Each row is a point on a tangle of strands that fork and nearly touch. The rows are in no order.
(in the rows, 128 means zero)
Two points are linked if the straight distance between their rows is under 115. Some points are linked to none.
Z_706: [143 162  83 162 173 111 162 109 107 143 110 102  93 128  96 143 127 121
 137  96  89  86]
Z_571: [148 131 134 159 129 117 143 120  95 128 159 141  67 117 108 125 125 130
 162  81 141  68]
Z_510: [ 97 132 120  79 165 115 130 111 134 134  96 125 165 115 157  79 140 166
  92 166 117 121]
Z_660: [ 97  95 146 122  78 141  89 147 130 126  97 144 163 147 155 107 138 162
  89 188 159 174]
Z_208: [110 157 201  75  78 134  97 139 159 118 146 126 141  79 139 127 194 130
 109 118 108 157]
Z_48: [120 181 155  86 134 125 136 141 141  89 199 112 130 116 137 167  78  52
  99  96 131 177]
Z_220: [101 132 127 103  96 142 107 136 157 128  76 114 191 153 163 132 159 144
  96 204 149 136]
Z_761: [128 150 155 147  60 101  93 112 129 136 153 102 160  95 165 123 189 117
 143 119 144 154]
Z_542: [139  96  83 182 133 117 125 113  55 154 156 123 115 117 141 109 113  98
 148 122 147 125]
Z_760: [135 136 102 146 179 106 177 116  92 153 105  70 152 164 182 150  96  89
 110 127 117 107]
Z_841: [167 109  94 147 134 113 153 113 155 143 115  92 142 193 163 187  96  70
 146 165 156 108]
Z_527: [139  93 143 115 155 141 151 166 123 110 158 110 183 162 174 184  61  75
  87 162 161 154]
Z_41: [101 213 131  95 109  80 143  98 149 116 136 144 144 115 122  92 141 137
 117 109 136 100]
Z_294: [161 147 102 181 102 115 119 127  95 128 168 122 148 134 129 171 152  64
 146 110 203 135]
Z_811: [145  94 111 209 117 148 139 129 132 123 132 124 128 171 147 145  93  88
 170  96 116  86]
Z_368: [128  82 163  83 132 120 109 150 154 119 133 128 138 130 183 155 183 132
 127 169 157 104]
Z_655: [157 114 114  75 141 107  98 148 118 142 141 151  98 143  99 161 190 161
 146 135 189 119]
Z_830: [127 134 164 179 104 197 115 153  74 107 185 140 135 119  90 152 119  94
 118  77 111 173]
Z_517: [147  94 120 195 126 142 150 101 161 133  94 141  96 162 128 110 115 140
 169 111 136  72]
Z_504: [ 90 141 131 171  42 120  78  97 113 132 118 142 139  83 132  53 131 154
 122 127 137 181]
Z_544: [111 138 114 133 127 100 134 116 127 147 117  88 170 118 188 125 128 112
 120 168 126 161]
Z_714: [144 124  97 115 135 122 138 160 149 116 138 177 141 181  84 154  93 142
 171 146 175 107]
Z_58: [131  93 162  95 160 160 121 171  98 113 158 112 164 140 158 178 158 116
  73 158 129 145]
Z_717: [139  80 107 116 162 112 157 142 118 143 143 126 142 172 147 112  68 109
 142 136 131 102]
Z_379: [108  85 147 145 151 180 170 119 173 130  69 147 151 148 109 131 137 196
 128 163  86 105]
Z_995: [134 110  78 115 150 111 154 106 198 123  95 130  55 165 107 123  85 123
 170 135 125 114]
Z_483: [ 97 147 121 116  76 145 107 120 124 123 105 165 123 117  61  63 143 188
 103 126 124 146]
Z_707: [152 137 138 129 107 112 121 143 113 112 170 113 176 144 157 183 131  73
 127 127 182 132]
Z_683: [130 150 105 157  94 177 103 152 138 119 128 152 142 142  41 162 141 131
 151 121 133 142]
Z_708: [128 161 134 154 150 157 176 146 111 113 151 146 133 157 110 159  89  96
 127  93 104  84]
Z_652: [105 171 111 116 149  91 152  86 125 140  96 158 103 101 110  54 118 196
  95 109 119 114]
Z_326: [ 93  97 134 152 150 161 144 111 169 118  73 162 154 150 103 104  90 181
 115 167 102 159]
Z_768: [113 111 107 193 108  98 131  81  57 180 112 118 150 130 158  77 117 133
 134 127 157 110]
Z_635: [133  75  95  77 162  98 164 109 185 138 116 146  56 142 152 102  65 136
 158 128 108 102]
Z_338: [139 148 149 152 145 150 186 107 171 128  93 118 163 173 150 147 111 124
 150 120 118  58]
Z_898: [136  92 138 120 159 165 128 178 117 122 103 115 167 151 130 206 144 126
  82 192 129 167]
Z_347: [150 141  78 152 170 111 161 120 140 153 100  77 126 165 138 183 110  81
 127 158 111 128]
Z_75: [145 138 175 149 106 150  98 151  92 115 191 131 106  85 109 163 156  93
 136  72 114 169]
Z_422: [112 120 109 100 181 124 125 146  84 146  94  68 144  92 156 141 153 138
  70 145  90 163]
Z_279: [110 181  97  76 120  85 104 135  86 143 153 113 133  89 125  98 141 116
  85 115 147 159]
Z_419: [113 146 132  78 128 122 137 128 125 141  87 162 134 119 106  62 126 203
  97 136 144 118]
Z_904: [141 100 128 164 102 131 113 127 174 131 100 127 138 145 144 168 131 121
 156 180 113 155]
Z_43: [150 139 163 129  82 109  97 130 128 137 147  64 152  91 187 168 220  86
 124 145 155 157]
Z_727: [119 187 134  46 123  97 109 151  99 101 190 119 127  87 112 122 139  94
  92 102 138 140]
Z_868: [170 106 148 132  84  91 146 108 132 145 165 125 101 149 196 109  97  84
 173 122 163  94]
Z_987: [122 131 157 184  73 181 122  90 153 126  83 169 137 152  83  94 157 190
 141 137 130 110]
Z_467: [ 93 126 107 164  91 167 104 140 126 135 120 146 132 131  78 122 108 128
 134 131 114 186]
Z_374: [111 182 132 173 100 102 137  91  81 126 142 138 118  80 112  48 122 129
  89  60 119 118]
Z_951: [161  93 143 103 113  64 121  99 156 135 153 104  71 116 201 114 131  97
 166 118 138  99]
Z_531: [119  97  76 205 165 153 101 122  72 130 110 116  78 130  81 114 130 139
 140 112  98 155]
Z_441: [131 112  88 121 119  57 121  91 124 145 145 117  85 108 170  84 120 125
 149 121 143 109]
Z_919: [116 135 142 175  46 106 105  79  98 158 131 102 163  98 166  66 172 143
 136 135 149 162]
Z_128: [129 198  78 103 122  66 145 107 110 143 117 133 134 127 133  99 127 120
 109 111 180  84]
Z_851: [130  60 105 123 178 169 140 166  87 132 123 160 132 169 107 141 132 175
 129 143 155 100]
Z_661: [115 141  67 124 151 107 114 145  64 160 106  72 130  87 126 130 117 112
  92 143 103 193]
Z_703: [122 196 129 110 108  96 122 107 169 133 124 120 111 112  95 133 151 120
 130 108 102 130]
Z_249: [106  90  87 111 122 150 128 144 185 108  87 167 146 168 102 146  96 161
 141 183 121 170]
Z_200: [107 166 113  49 167 105 142 133 162 113 131 111 108 109 140 135  98 123
 119 144  88 143]
Z_255: [131 134 158  93 151 151 152 160 115 106 166 113 175 135 168 161 118  78
  83 131 145 120]
Z_578: [117 106 121 167 133 116 117 118  82 126 174 139 110 110 137  98  68 105
 137 114 109 155]
Z_300: [ 64 145 139 141  41 167  99 130 107 137 119 138 184 106 115  49 112 154
  91 122 145 190]
Z_785: [158 120 109  79 194 112 116 144 132 117 137 113  96 113  98 197 117 106
 137 140 114 164]
Z_546: [132 109  56 150 156 115 119 112 149 123 105 119  56 144  89 141  87 125
 172 154 114 145]
Z_854: [145 155 147 193 119 154 171  93 152 147  92 126 140 150 114 130 135 148
 157 114 108  75]
Z_242: [134  98 180 119 139 131 138 126 148 132 123 150 121 138 150  86 130 186
 151 127 123  78]
Z_916: [127 110 127  77 182 135 154 156 142 117 116 106 118 125 143 175  91 115
 114 150  85 169]
Z_80: [126 138 164  53 176 156 154 144 149 102 142 106 133 126 123 183 175 124
 120 128 111 115]
Z_316: [152 141  91 193  97 128 125 132  88 147 117 125 155 170 110 156 130  99
 153 113 165 142]
Z_970: [111 117 169  44 151 162 125 161 155 105 145 165 131 121 100 143 180 164
 127 125 118 108]
Z_33: [143 158 153 128  93 107  92 139  82 120 187 132  98  91 107 135 178 107
 141  77 157 126]
Z_729: [103 126 123 123 132 172 121 153 128 149  77 102 190 152 133 164 162 135
  75 167 125 132]
Z_312: [131  99 180 172 146 188 149 136 160 125 106 142 130 137 104 160 148 150
 155 137  80 133]
Z_344: [137 119 105 162 150 187 117 148 149 103 117 171 105 134  35 139 109 150
 158 112 112 123]
Z_177: [121  50 122 126 131  94 139 106 158 128 117 163  79 144 175  56  39 146
 148 119 109 112]
Z_333: [129  95  96 178 166 146 106 118 116 109 121 135  72 101  59 123 105 136
 150  88  99 108]
Z_89: [118 146 136 197 109 121 147  91  89 138 131 133 144 113 163  60 118 130
 125  92 134  89]
Z_182: [172 130 106 102 146 124  86 153  80 150 147 120  98 108  64 152 184 144
 133 124 160 133]
Z_842: [116 163  84 120 131  70 134  78  93 159 116 134  85  96 129  45 120 144
 130 118 123 135]
Z_569: [109 141 109 149 125 105 146 105 170 102 116 180  75 134  89  73  72 153
 141 103 130  96]
Z_992: [167  87 159 127 135 124 153 127 112 143 156 116 125 170 184 121  69  81
 137 102 140  84]
Z_866: [124  93 196 148 133 178 122 155 154 126  99 111 166 134 148 155 183 170
 130 159  82 134]
Z_662: [107  96 124 124 148 162 131 152  97 108 175 161 111 116 121  99  76 120
 118  98  73 139]
Z_427: [145  66  57 176 161 117  96 126  97 143  95 114  71 134 113 127 121 125
 159 152 110 150]
Z_376: [108 178 124 135  97 116 121 121  85 134 152 108 150  94 127  86 123 126
 107  82 108 153]
Z_588: [148 163 123 135 136 114 176 103 191 135 104 133  76 119  95 135 131 147
 150  87 122  42]
Z_429: [ 83 184 163  60 108 134 102 154 129  98 171 132 158  91 142 128 150 119
 102 109 129 142]
Z_94: [131  77 112  90 177 118 132 151 102 139 118 144 121 149 148 123 104 157
 125 149 144 114]
Z_780: [119 160 130  77 131  78 142 117 184 121 127 137 117 121 161  94  95 128
 126 134 141 108]
Z_122: [168  79 179  79 132 109  93 127 142 104 156  89 121 107 214 164 178 109
 100 168 156 124]
Z_378: [124 149 151 153  84 168  97 108 140 146  67 165 124 129  69  64 167 215
 101 132 145 149]
Z_8: [159 155 133 113 105 118  83 131  85 149 153  96  84  88  90 141 205 127
 135 105 139 164]
Z_476: [153 151 118 109 184 119 143 131 132 122 125 112  84  86  93 173 126 113
 126  94  85 126]
Z_406: [110 108 129 113 171 137 154 135  90 158  68 102 156 116 155  95 154 189
  84 155  92 124]
Z_93: [135  81 109 141 142 179 119 137 102 136 116 172 103 131  69 118 149 173
 149 140 136 118]
Z_641: [153 104 172 126 136  95  99 117 129 138 133  62 121  90 191 175 168  91
  94 160 134 180]
Z_778: [124 147 158 161 133 177 147 149  90 101 164 150 141 126  86 125 135 124
 150  78  98 113]
Z_808: [137 122 193 108 117 155 109 153 152 135 134 110 144 104 154 136 181 153
 118 132  78 152]
Z_543: [124 128 100  83 132 127 117 160 160 118 136 152 133 159 107 151 111 123
 135 167 159 151]
Z_689: [104  92 121 143  79 154  91 145  83 141 127 123 167 125 125 121 127 129
 111 156 141 202]
Z_518: [130 109 165  79 130 125 118 159 191  93 150 120 172 152 182 196  86  68
 105 178 150 160]
Z_839: [145 151 104 191 128 159 146 117 130 124 131 121 150 166 111 183  98  74
 159 104 127 103]
Z_308: [145  86 183  88 123 140 114 122 161 106 144 173 147 158 165 120 159 150
 156 152 168  76]
Z_313: [141 191  83 151 142  97 161  98 145 146  79 119 105 132  84 114 131 138
 131  86 120  57]
Z_53: [130 149 147  73 139 118 112 144 143 121 133 155 120 115  88 135 188 158
 126 124 161  81]
Z_146: [130 174 171 160  86 131 130 123 172  91 167 154 128 113 129 119 139 115
 157  74  95 113]
Z_535: [147 133 121 109 138 118 169 113 188 128 111 133 146 181 168 168 119 113
 147 165 155  81]
Z_489: [118 114 171 164 107 136 124  93 149 130 113 155 119 109 131  71 139 168
 143 131 116 119]
Z_825: [121 191 136 103  98  91 131 127 160 117 157 105 127 100 124 157 111  77
 138 111 115 158]
Z_487: [106 136 147 100 129 139 117 169 117  82 180 145 144 107 131 137  59  88
 116  98  98 168]

A fork is a point with three links, a tip a point with one. Leave the first point through the second and follow the links. Name the first fork or tip that comes.
Z_504; Z_919 | Z_419
Z_714; Z_543 | Z_41
Z_708; Z_778 | Z_80
Z_768; Z_89 | Z_714
Z_419; Z_483 | Z_300
Z_655; Z_182 | Z_839
Z_652; Z_842 | Z_344

Follow the links from the first point to the second, and from the first to the third. Name the last point that the two ways share.
Z_510; Z_316; Z_531 | Z_344
Z_378; Z_546; Z_518 | Z_344
Z_122; Z_93; Z_406 | Z_419
Z_75; Z_347; Z_333 | Z_839
Z_760; Z_531; Z_33 | Z_839
Z_527; Z_406; Z_987 | Z_419
Z_93; Z_518; Z_778 | Z_255

A fork is a point with three links. Follow the links from the first point to the second and name the forks in between, in order.
Z_578; Z_200 | Z_41
Z_504; Z_333 | Z_419 > Z_344
Z_93; Z_518 | Z_344 > Z_255
Z_641; Z_652 | Z_419
Z_535; Z_655 | Z_839
Z_8; Z_660 | Z_839 > Z_255
